Each row is a point on a landscape with many peaks, with its height.
From any point a climber takes the steepest step (rise divided by distance) to one of its 2 nearest points. It stops when none of these is higher. Distance is the straight distance between rows; heights are no part of it.
Dume: [-34   3  22 -24  12  10 -22  -6   0 -14  12  -9  16  -6  31  27   7  27
  -1 -11 -35]  height 576
dite: [ 10  11  47  -7  -3   1 -15  -3   2 -11 -21  19 -21  15 -16  45 -21  13
   2  -3 -32]  height 368
Muka: [  5  -2   6  39 -22 -12  -8  20  -7  -6   7  -6 -40   5  -9  20 -21  -3
  22   5 -24]  height 654
fekek: [-32  -4 -10 -12  -1  24 -15 -18   2  12 -30 -12  16  18  12   2  -6  13
 -33  12   5]  height 483
nive: [-45  10  30 -26   8  47 -22 -19   4 -10 -15  -2  10  10  32  16  17  39
  -1  13 -40]  height 657
Bapa: [-11  -1  23 -11  -3  39  -2 -25   8  15 -42  22   9  12   3  19  -1   5
 -26  11   2]  height 320
Nagop: [ 33   6 -27  20  -2 -19   7  24 -26   6  45   4   2   1   6 -22   3  18
  28  14  22]  height 529
pigu: [-10 -13   2  11 -15  33   7 -22  19  15 -50   1 -13   5  -9  15 -17  -3
 -29  10  12]  height 642
binug: [ 10   4  36   0   4 -25 -28  -5 -30   5   2  16 -12  14   7  32 -22  41
   0 -10 -28]  height 404
runo: [-55 -10 -33 -20 -10  32 -12 -11  10  -3 -18 -29  22  18   4 -31  20 -16
 -18  22   0]  height 263
siza: [  1 -17 -22   4   9   0  34  -8  26 -11 -21 -31  -9 -27 -26 -25  -1 -38
 -11 -20  30]  height 300
tid: [  3  13  31  14 -10   1  14   8  13 -20  21  11  -7 -10  -7  25  -1 -30
  12  -2 -27]  height 62
Lupit: [ 29   2 -10 -21  12 -46 -14  -4 -20  13  12  -1  14   1   5  -5 -10  24
 -14 -24  16]  height 67
dum: [ 17  -1  -4  36  -4  -6  35   0  13 -10  -6 -18 -26 -37 -26  -6  -6 -42
  -6  -9   4]  height 446
pas: [ 10  -7   6  15 -16 -22 -30  12 -30   8  18   0 -23  16   8  24 -18  30
  13   1 -24]  height 528
leles: [ 25  -7 -19 -28  15 -42 -20  -7 -20  20  -7  -8   4  10   8  -7 -22  34
 -17 -24  26]  height 76
safi: [  7  -9   8  13 -11  19  16 -18  20  10 -45   1 -21  -6 -14  25 -19  -8
 -25  -3  12]  height 693
zuda: [ 24  -5   0  -9  -2 -35 -32   0 -44  17  32   3   4  10  14   5 -13  47
   4  -8  -4]  height 436
ginu: [ 21   6 -10  63  -8  -6  19  28  -8  -3  14   2 -36  -9 -13  -4 -12 -11
  27  14  -4]  height 622
setag: [ 15   1   2  49 -12  -4  27   6  11 -12  -3 -12 -40 -29 -25   1 -12 -36
   4  -1  -7]  height 492
Lupon: [-48 -15 -18  -9 -12  49  -1 -11  18   0 -22 -18  22   4   9 -13  21 -26
  -8  20  -3]  height 192
ber: [  1   2   3   1   3  -8  19   6   9 -16  26 -15  12 -23   0   0   7 -40
   4 -17  -4]  height 688
zusi: [ 15   8 -20  49  12   0  24  36 -13  -8  44  -4 -10 -15   1 -26   2 -22
  38   8  12]  height 337
likor: [-45 -12 -30 -34  13   7 -15  -1   9  -8  -5 -31  23  16  19 -18   0   5
 -13  -5   8]  height 257
soza: [ 21  12 -19  -9  13 -40   9  23  -9  -9  51  -2  21  -7   2 -35  10 -10
  18 -11  14]  height 308
fil: [  3  -9 -28 -34  20 -32 -17  -8  -5  16 -18 -13   6  19   5 -18 -21  29
 -24 -22  38]  height 90
Tek: [ 27 -13 -38   1   7 -40  14   3   4   2 -24 -28 -32 -24 -26 -35 -15  -1
 -11 -18  36]  height 156
dek: [ 17  12  45  -9  -3   4   1 -15   6  -4 -23  25 -13   4 -12  41 -15   4
 -11  -7 -15]  height 353
Miri: [-17 -13   4   7 -10   2 -14   6   2  -6  -9 -20 -19  -2  12  30 -18   1
  -1  -8 -17]  height 502
Zutol: [ 28   2 -18  16 -10 -19  -8  19 -33  11  49   4  -2  12  11  -8  -4  32
  25  12   6]  height 478
dapur: [-15  -6  30 -10 -10  34  12  -3  26 -16 -11   6  -2 -11   2  36  10 -28
   7  -2 -20]  height 41
lumam: [-30  -7 -23 -20  -7  22  -1 -22  14  13 -28  -1  32  18 -12 -33  25 -20
 -28  17  21]  height 196
Kivu: [-20 -10  -8   0  -8  24   0 -18  11  11 -38 -10   4   7   2   9 -14   0
 -30   7  13]  height 567
bef: [ 29   7 -17  48   6   5  26  33 -16   1  34  14 -16   4   8  -2  -1  17
  43  18  18]  height 374
Niso: [  7 -12 -13  13  -2   0  30  -6  19  -7 -15 -26 -13 -30 -18  -5  -7 -35
 -11 -17  15]  height 378
Firu: [ 11  -2 -11   2  -3 -28  -7  12 -11   1  30 -13   3  -8   8  -3  -6  -3
   6 -14  -3]  height 405
bigan: [-26 -23 -30  -6   2  28  27 -17  32  -1 -30 -16  12  -3 -25 -37  15 -41
 -12  -2  34]  height 109
Nir: [-40 -15  -4  -4  -7  22 -19   1   4  -5 -18 -28 -10   5  24  26 -14  12
  -6   1 -18]  height 445
rozu: [-50   3  19 -28  10  35 -19  -9  11 -19   4 -17  15  -4  38  22  19  27
   4   0 -40]  height 617
Mipil: [ -3   3 -13 -28  14   0  10 -27  15  15 -32   6  30  19 -10 -16   1   2
 -40  -5  37]  height 198
lom: [ -9  -3 -28 -46  24 -29 -12 -13   6  12 -22  -5  11  32   1 -33 -15  25
 -29 -18  44]  height 112
kavir: [ 24 -17 -42 -25   3 -52  -4  12  -6   1   0 -25 -32  -7 -13 -49  -7   6
  18 -11  42]  height 212
fosin: [ -2   3  40 -32   8  32  12 -23  19  -3  -5  33  29 -15   6  27  24  -4
  -9 -10  -9]  height 63
Mubi: [ -7   0  -4 -22   6  19   5 -28  13  17 -33  13  35  14  -4  -9   8  -1
 -38   5  26]  height 235
Sezov: [ -1   1  36 -15   0  29   0 -21  11   4 -36  24  -2   8  -2  36  -6   9
 -18   2  -6]  height 336
vina: [-36 -21 -22   0 -13  48   7 -14  21   9 -30  -9  20  -2  -9 -25  24 -40
  -8  19   9]  height 145
kebe: [-13  -2  -4 -15  -5  31  -1 -28   9  24 -36  16  33  12  -7 -14  18 -10
 -32  18  16]  height 268
kired: [-25  -3  10 -38  16  23   9 -14  22 -12  10   2  51 -13  15   5  31  -9
 -10 -13  -3]  height 97
tet: [ 16   7  -9  46   0   2  13  34 -13  -3  43  15 -13  10   7   2  -3  11
  44  16   0]  height 406
maf: [ 35  -2 -37 -22   8 -59   7  17 -12  -6  12 -12 -29  -8 -18 -60   8   0
  22  -4  48]  height 258
Lapi: [-15 -25 -29   1   9  17  34 -14  31 -10 -28 -31  -6 -16 -27 -34   1 -39
 -12 -14  33]  height 214
Bif: [-26  -5 -15 -31   2  24   7 -22  21  13 -22  14  47  13 -11 -37  42 -29
 -20  13  20]  height 121
bizaz: [ 20  27  52   2  -1  -4  -1   5   9 -18  11  38  -5   6 -21  33  -6  -2
   9  -1 -33]  height 79
Milu: [-29  -2   5 -12 -17  52 -15 -20  10  22 -33  18  24   3   9 -16  39 -17
 -14  34 -16]  height 543
linu: [ -7   9  15  21  -6 -11  -9  24  -8 -13  46   8  -1   1  10  15  -2  -2
  29   2 -32]  height 465
Gebiv: [-24   4  10 -34  13  36  -2 -28  11  10 -14  23  53   3   9 -10  37   4
 -21   9   2]  height 42
Kav: [  4   6  -3  -8  14 -13  30   7  13 -22  33 -15  23 -26  -7 -17  17 -54
   6 -24   7]  height 495
Zopof: [  7  -1 -11  13  -4 -19   6  12  -2  -7  23 -18  -5 -16   1  -2  -6 -25
   7 -13  -3]  height 491
Lomi: [ 41  17   4  24  -5 -35   7   3 -12  14   3  11 -15  -7  -6   8 -14   8
  -8  -5   6]  height 107
rebap: [ -5  -8   5  20 -16  -6  -5   9   1  -7   1 -15 -28  -5   0  26 -18 -12
   8  -6 -21]  height 564
feg: [ -9   0  15 -10 -11  43 -10 -32   3  30 -48  29  20  15  -4  -5  13  -3
 -33  28   5]  height 299
Keki: [ 38  10   2  36 -12 -21  -6  15 -30  15  17  20 -25  21  -4  11 -15  34
  17  14  -2]  height 591
Sapit: [-30 -10 -19 -36  16  -2  -8  -4  11  -9   4 -23  29   3  19  -4   3   4
 -13 -17   6]  height 177
rudo: [-11   7  42 -35  17  38   0 -32   9   5 -16  39  35  -7  11  19  23  18
 -15  -2  -8]  height 56
dugim: [ 11   3   3  54 -18  -5   1  28  -7  -6  15   4 -40   9 -13  13 -16  -4
  34  14 -20]  height 734
muvev: [ 14  -2  22  17 -16   6  11 -13  17   3 -38   4 -33  -3 -20  35 -23  -8
 -15  -6  -3]  height 645
Mitim: [-13  -1  22   4 -11  12  10   5  17 -21  12  -6  -6 -14   1  28   3 -34
  10  -8 -26]  height 52
Mumir: [ 19   8  31  18 -17   1   8   0  15 -12 -20  12 -33   0 -26  36 -18 -17
   4  -1 -21]  height 592
raz: [  2   6   5  36  -3  -2   1  33 -11  -9  50  13  -7  10  12   7  -2   4
  42  10 -21]  height 437
Pite: [  4  20  40   3  -4  -4   3   6  11 -19  26  23   3  -5  -5  27   1 -13
  10  -2 -31]  height 71
nemid: [ 41  13 -13  26  -3 -37  15   7 -10  10  -1  -1 -18 -17 -13  -5 -12  -3
  -9  -6  15]  height 119
metu: [ -2   0 -12  40   2   1   9  34 -12 -13  53 -14  -6 -10   7 -17   1 -29
  39   2  -8]  height 290
lupam: [-14   2 -22 -43  21 -19  -1 -19  14   9 -22   1  23  31  -4 -31  -3  13
 -35 -13  42]  height 144
kozok: [ 18  -5  14  -6   2 -32 -30  -8 -40  17   7   5  -5  12  14  21 -24  47
  -6 -15 -10]  height 420
Lizar: [ 28  18 -18  46  19 -10  35  31  -9  -9  30   2  -9 -24  -9 -33   8 -28
  23   7  20]  height 399
zoso: [ 32   8 -26  21   0 -28   9  24 -20   4  33  -3  -5  -7  -1 -24   0   1
  19   5  18]  height 616
veb: [ 40   3 -29  14   1 -43  12   6  -8   7 -10 -14 -22 -23 -19 -21 -10  -3
 -10 -11  26]  height 135
gatiz: [ 35   5 -40  26  18 -21  24  32 -22  -9  22  -9 -18 -23 -21 -57  10 -10
  30  15  41]  height 397
kebo: [-45 -18  -8  -9  -3  16 -32   7  -5  -6 -10 -35 -11   9  35  25 -14  24
   1  -1 -27]  height 441
Fip: [ 35  23  25  24  -3 -27   2   3  -9   8   7  25 -16   6  -8  21 -16   8
  -2   0 -10]  height 95
gapan: [ 21 -17 -43 -16   6 -44   0   4   2   5 -19 -27 -31  -8 -17 -36 -17   7
   0 -17  41]  height 178
dibuv: [ 30  30  41  18   2 -19  -3   5  -3  -5   9  38 -11  13 -16  26 -16  12
   8   2 -23]  height 86
das: [ 37   7  -6  49 -17 -22   0  15 -21  13   3  11 -41   8 -12   8 -18  19
  16  15  -2]  height 650
Zevod: [ -5   7  47 -14   5   3 -23  -7  -5 -13 -16  14 -13  13  -1  42 -16  28
   4  -7 -36]  height 379
Lezu: [-42  -5 -27 -25   2  16 -17 -13   8   3 -20 -22  24  23  10 -22   4   5
 -28  11   9]  height 373
tib: [-10   2  15   3  -5 -15 -18  12  -9 -10  35  -2   1  -3  16  22  -4   7
  13  -6 -31]  height 499
tuk: [-12 -15   7   2 -12 -13 -38  13 -24   0  10 -15 -22  11  21  32 -16  31
  13  -5 -35]  height 500
logim: [ 29  11 -28 -15  15 -49  12  23  -9  -8  40  -3   5  -5  -6 -51  14 -10
  24  -9  30]  height 262
divo: [-22 -20 -18  -2  -6  39  22 -18  30   6 -32  -6  19  -6 -14 -19  15 -39
 -14   4  25]  height 98
zugal: [-36   7  29 -20  -4  55 -21 -22   2   4 -35  10   4  20  21  11  15  26
  -7  28 -32]  height 625
Tos: [ 13  10  -6   3   6 -29   0  19 -11  -4  52   2  21  -8  11 -13   5  -2
  15 -10  -3]  height 352
Kufi: [ 17   7   0  55  -9  -7  22  19   1  -9  11  -3 -36 -20 -19  -3 -12 -28
  16   5  -7]  height 547
gumem: [ 23  -3   2  28 -19 -18 -22  16 -34  11  23   9 -26  25   2  17 -17  37
  23  11 -14]  height 555
Legi: [-25  -4  -1 -34  16   6  -4 -10  11  -8   6 -11  36  -5  19   7  10   7
 -15 -16  -1]  height 134
notu: [-19  10  32 -36  18  43  -6 -37   5  12 -16  38  49  -3  15  -3  35  19
 -18   6  -5]  height 48
tigu: [-29 -20  -6  -5  -8  -4 -35  15 -15  -6  12 -31 -14   2  31  26 -13  21
  11  -7 -30]  height 474
Tusu: [ -9   3  39 -16  12  -4 -28 -16 -20  -2 -19  11  -7  13  14  38 -22  44
  -8 -10 -30]  height 390
lep: [-27  -2  -2 -35   9  35   1 -21  19   9 -13  16  58   3   7 -24  45 -15
 -15  11   6]  height 65
zusit: [ -6   1  45 -21 -12  38   8   2  28 -26  -5  22  -3 -10 -10  39  19 -25
  18  -2 -34]  height 36
mefu: [ 26  -2 -15   0 -12 -29 -23  11 -40  13  49   1   3  12  12  -6  -6  41
  17   6   5]  height 456
lolu: [-31   1  17 -11 -20  57 -21 -20   3  17 -41  14   5  16  12  -3  25   0
 -12  39 -26]  height 590
pefeg: [ 37   9 -38  -2  13 -44  16  26 -18  -7  24  -5 -13 -11 -17 -57  13  -4
  26   7  44]  height 319
gise: [ 38  15 -31  36  10 -23  27  27 -16   1  21  -1 -13 -21 -12 -35   4  -8
  18  11  28]  height 486
ronu: [-15   0  19 -12   1  -8 -19   2  -6 -10  17  -5   4  -3  19  29  -4  16
   3 -12 -30]  height 533
peviz: [-11   0  28 -35  11  33  15 -20  25  -3   1  25  45 -21   9  16  36 -13
  -6  -9  -3]  height 73

For each start below, name the point where the climber stops.
tib -> nive
soza -> ber
feg -> zoso
Nir -> dugim
setag -> dugim
fekek -> safi
Lapi -> dugim
leles -> zoso
Lupit -> zoso

Call two points neighbours if one is among the 2 nearest of the other. Go from one point of each pair to the other, from neighbour to neighbour, staying as high as possible. Name the lowest point that can't be avoided.
gise / das -> divo
zoso / ber -> logim
gise / safi -> dek
